A landscape with many valleys, sampled at points; each row gives a point and its height.
From any point a ball rolls to the lowest of the 2 points nearest to it. It stops when none of these is lower. Distance is the straight distance between rows; heights are no part of it.
Z823 h=577: [-7  4  1 19  9 -4 18  6 11 10  5  2  0  4 -1 -6 18  0 -5  2  9  4  5]
Z510 h=407: [ 12  -2  15   1 -13 -10   0   8  -1   1  -6  -7  -5 -20 -16  -2  16   6
   0   0 -17  -3  -8]
Z505 h=463: [  3  12  21   1 -14  -4   9   9  17  17   4  -8   1 -14  -7  -5  26  -5
 -11  13   4   1  -7]
Z136 h=351: [ -5  -5 -11  13   8   5  -5   5  -2 -10   4  11  -3  -1   4  -9  -8   1
  -8   8 -10  -2  -2]
Z967 h=287: [  6   7  16 -19 -18   6 -15  -9 -14  20  12  -7   5 -10   6  -3   8  -9
 -11  12   4  -5  -8]
Z355 h=492: [  1   8  11   6 -11  -6  12  14   5  18   2  -1  -7 -15   3 -13  19  -4
  -8   9   2   1  -1]
Z39 h=107: [  5   7   8   4  19 -15  15  -6   7  -1   2   0  -2   9 -22  11   9  20
  17 -13  -6   3   2]
Z329 h=504: [ -5   7   0 -10   0   3   9   4   5   8  -6  -6  -2  22   6  11   1  -7
  10  -8  37   7   9]
Z979 h=441: [  3  -3  -1   0  -9   2  -9   6 -17   2   0  10  -6 -18  14 -14  -4 -10
  -9   6 -13  -8  -5]
Z459 h=153: [ 13  -1   3  -5  -1  17  -7  -8   0  10  -4 -18  14 -12   2 -10   7  -9
 -15   4 -12  -2 -16]
Z461 h=297: [  4 -10  -8   5  12 -14  10  -2  -6  -8   1   6 -13  -4  -4  -2  -5  13
  11 -15 -20  -8   9]
Z698 h=663: [ 19   4   7 -15  20  -4  12 -13   2  13   1 -15   2  -8 -13  -9  14   6
   3  -4 -18   6  -4]
Z977 h=148: [  2 -10   2  21  -3  15  -4  -5   9  -9  -4  -7  15  -7  -5  -2   7  -5
 -15   9 -11   2 -17]
Z46 h=433: [ -4  -6  -8  20  19   3   3 -12   4 -17   4   2  11   6 -14   9  -5  13
   1   0 -14   2  -2]
Z277 h=346: [  1  12  13 -14 -19   2  -6   1  -6  14  12  -2   3  -7  10   1   4  -6
  -3  12  15  -1   1]
Z720 h=682: [  0  -9  -4 -13   8  -4  -1   2  -8  -7  -2   4 -16  22   3   1 -21   6
  18 -17   7 -10  13]
Z842 h=478: [ -7  -4 -12  11  29   8  11  -9   3   0   7   2   1  20  -1  -5  -2  -1
   1  -5   2  -1   2]
Z294 h=618: [ 10  11  -3   0  23  -5  21  -3   2  20  -5  -6   3  -2   0 -21  22  -9
 -10  -6 -13   8  -2]
Z310 h=720: [  6   7   2 -27  -6  -3   0  -2 -12   4  -7  -3  -3  12   0  16  -8   6
  19  -6  20   6   9]
Z548 h=475: [ -6   3  -6  -4   8  19 -13  -9  -8   7  10   0  10   1  10  -5 -10  -7
 -12  12  -3  -2  -2]
Z878 h=238: [ 14  -4   6  10  19  -5  17 -17  12  -5  -7  -8  16 -13 -17   3  16  10
   4 -19 -28   3 -16]
Z637 h=412: [ -8 -15 -17  12  -7  -5 -18  -4  -4 -32   2   6   3  -4  -5   8 -14   8
  -3  10 -24   1   3]
Z119 h=370: [  0  -4   1   4 -21   8 -21   6 -11  -2   2   7  -2 -18  10  -8  -6  -9
 -14  15 -13  -6 -11]
Z154 h=575: [-15   0  -9  -6  -4   9 -13   3  -7  -1   4  12  -1  15  15   0 -23  -8
   0   2  21  -3   4]
Z702 h=531: [-13   8  -1   0  -1   2  12   5  15  12   2  -3  -2  22  11   4   8  -5
  -2   0  31   2  13]
Z28 h=522: [-13  10  -6  -3   1   9  -8   0  -4  11  11   9   0   5  13  -7  -7  -8
  -9  12  15  -2   4]
Z186 h=755: [ -8   1 -18 -18 -15   2 -21  -9  -9 -18 -22   5  -3  12  12  16 -34  -2
   7 -15  24  -1   0]
Z132 h=254: [-10  -3  -2  10 -26   1 -19   8  -6 -10   5  12   2  -7  11   1  -9  -4
 -10  18   2  -2  -5]
Z746 h=129: [  0  -1   7   2   9 -19  17   3   0  -7  -6   4  -8  13 -21  14   4  17
  24 -18   2   0   9]
Z688 h=404: [ -1  -8  -4  15   1  -3  -1   0  -1 -18   0  -1   5   5 -13  16  -3  15
   8  -2 -10   1   1]
Z597 h=708: [  3  15   9 -27  -6  -5   3   3 -11  12   0  -7  -2   4  -4  15   3   2
  15  -1  23   4   8]
Z438 h=241: [ 15 -13  -2  -6   4  21  -8 -12   6  -2  -8 -14  16 -14   2 -11  -3  -9
 -13   0 -23   0 -16]
Z314 h=459: [ -8  -2 -10  20  24  11   6 -11   4  -4   7   3  11  12  -5  -1   3   3
  -5   1  -5   4  -2]
Z121 h=533: [  0   4  -3  -1  13  -2  11   8  -8  15   3   8 -21   1   8 -15   1  -6
   3  -3   3 -10  10]
Z907 h=535: [ -3   5  -1   3  -4  -3   8  12  -6  14   5   9 -13  -6   9 -16   6  -5
  -4   4   7  -7   8]
Z851 h=641: [ 18   6   2 -13  19  -4  22  -5   1  15 -10 -10   0 -10  -3 -22  16  -9
  -4 -12 -21   8  -2]
Z966 h=489: [  7   3   2  -6  -9  -2  -2   2 -20  15   1   4  -4 -22  14 -19   4 -12
  -9   2 -11  -7  -6]
Z903 h=436: [ -3  16  16  -1  -7  -8   9   3  21  18   7 -10   8  -1  -4   4  27  -1
  -8  14  15   7   3]
Z574 h=360: [ -9   3   0  -5 -33  -6   1  12   5   3  -5   9  -6  -7  19  11  -3  -3
   4  -1  33   2   9]
Z377 h=721: [  0  -4 -13 -31  -2  -3 -15 -13 -10 -16 -15  -2  -7  20   7  15 -34   3
  19 -23  18  -2   8]
Z250 h=307: [ 12  -6   8  14   7  -1  12  -5  11  -2 -16  -6  17 -13 -14  -4  21  -4
  -1 -15 -28   5 -19]
Z40 h=330: [  8 -12 -14  -1  11  20 -11 -15   3  -9  -4  -3  15 -15   5 -14 -16  -8
 -13   2 -26   2 -13]
Z334 h=405: [ -9  -9 -19  13  23   8  -8  -1   0 -17   3  17  -4   2   4 -10 -19  -2
  -9   7 -12   1  -1]
Z331 h=598: [  4  10  -4   9  21  -1  16  -2   2  17   1  -5   0   5  -2 -13  17  -3
  -5   0   1   1   0]
Z513 h=365: [ -5  -8  -8  19 -15  -1 -12   5  -2 -23   2   3   7  -3  -5  12  -4   8
  -2   9 -13   1  -2]
Z216 h=556: [-14   6   2  14   1   1  14   4  19  13   8   4  -2   8   9  -4  12  -5
  -4   7  20   1  13]
Z585 h=124: [-10   1  -1   0 -30   0 -17   6 -12  -4   3   9   1  -5  11  10 -14  -1
   2   9  10  -2   1]
Z74 h=696: [  6  15  11 -17  -5  -8   5   6  -3  11   5 -12   3   3  -9  11  12   7
  14   6  14   7   8]
Z713 h=255: [ -2  -9  -3  13  15 -11  13   6  -8  -5  -3  15 -18  10  -8  -1  -2   7
  10 -13  -7  -8   8]
Z460 h=624: [-15  -3  -3 -11  -2   5 -18   5  -4  -8  -5  16 -14  24  19  -5 -25 -15
   4 -12  21  -9   8]
Z737 h=222: [ 13  -4  13 -18 -11  11 -13 -10  -7  15   2 -16   7 -16   2  -5   9  -7
 -13   7 -11  -8 -17]
Z532 h=401: [ -4  17  13 -11 -14  -4   7   3   9  22   8  -7   2  -3   9   4  17  -5
  -4  13  26   5   8]
Z674 h=442: [ 14   6  23 -16 -13 -12  -4   8 -10   4   1 -11  -4 -17 -17   9   7  12
   8   3 -10  -2  -3]
Z401 h=264: [ -1 -12 -10  22  -1  11  -8   6   1 -15  -4   9   8 -11   3  -8  -2  -8
 -13  12 -16   4 -11]
Z883 h=65: [  1  -5   6  19  -9  13  -1   1  16   2   0 -11  15  -7  -2  -2  17  -6
 -17  11  -2   3 -20]
Z391 h=676: [ 19  13  12 -24  23  -8   7  -8   3  15   7 -20   4  -1 -20   3  21  11
   1   8  -9  10  -5]
Z766 h=699: [ -1 -10 -12 -21   4   0 -10  -8  -1 -19  -2   5  -8  22   5   8 -34   4
  18 -18   7  -6  13]
Z876 h=418: [  1   0 -15   3  13  22 -11  -8   0  -2   2  -1  13  -4  10 -16 -11 -12
 -18  10 -10   8 -13]
Z642 h=685: [  9  13  15 -17  12  -6   5  -6   2  11   6 -14   7   4 -18  11  14   9
  10   5   4   8   1]
Z755 h=364: [ 10  -7  12  17  -9  -2   7   7   6  -4 -14  -7   6 -16 -17  -1  19   0
  -3  -3 -21   2 -17]
Z567 h=467: [-16  -7 -16  10  14   7 -17  -4   3 -23   2  17   2  14   2   2 -29   3
  -4   9  -1   3   4]
Z956 h=506: [ -7  -2  -4   4  21   2   7   5  -1   9   5   6 -12  18   6 -10  -1  -6
   0  -3   9  -6   9]
Z175 h=195: [ -7  -8   4   7  12 -15  11   4  -1 -12  -8   9 -15  26 -10   8  -1  11
  19 -26   4  -6  14]
Z124 h=356: [  7 -15 -13   7  -1 -14  -3  -3  -6 -19   0   4 -10 -16  -4  -4 -11  11
   1  -9 -30  -4   3]
Z649 h=422: [-10   3  -1  -1 -25  -5  11  14  12   1 -12   3  -7   0  11  15  -1   0
  10  -7  37   6  14]
Z161 h=472: [ 11   3  14  -8 -12 -12   2   7  -6  -9   0  -8   0  -4 -19  18   1  19
  17  -1  -7   3   6]
Z687 h=146: [ -4   0   9  17 -21  12  -4   4  18   6   8  -9  11 -13   6   2  15  -7
 -15  16   5   2 -12]
Z261 h=471: [ -3   5   0 -10 -11  -8   9  10   5   1 -13  -3 -12  15   5   9   1  -2
  13 -15  35   3  16]
Z422 h=423: [  2 -17 -15   1  -5  -4 -18  -9  -2 -22   4  -1   1 -17   2  -1 -20   5
  -6   4 -29  -3  -4]
Z844 h=249: [ -8   4   7  -6 -40  -5  -8  12  -8   2   2   5   2  -9  11  12  -6  -1
   5   6  19   2   6]
Z153 h=661: [-12 -11  -5 -10   7  -1 -14   6 -11  -9   0  12 -21  23  11  -5 -24  -7
   7 -11   5 -15  10]
Z697 h=516: [-17  -5 -11  18  -2   9  -5   7   4 -19   1  13   0  14   2   8 -14  -3
   1   9   9   4   6]
Z173 h=166: [ 10   4   6   9  24 -10  19 -15   8  -1   2  -2   7  -3 -22   8  11  17
  10 -16 -16   3  -7]

Two balls start at each pair of points below. Name the first point that both come to, or write none.
Z567 / Z697 -> Z136
Z186 / Z597 -> none
Z548 / Z907 -> Z459
Z355 / Z28 -> Z459

For each start below, name the point where the ball stops.
Z642 -> Z585
Z674 -> Z39
Z956 -> Z513
Z461 -> Z39
Z966 -> Z585
Z154 -> Z459
Z823 -> Z585
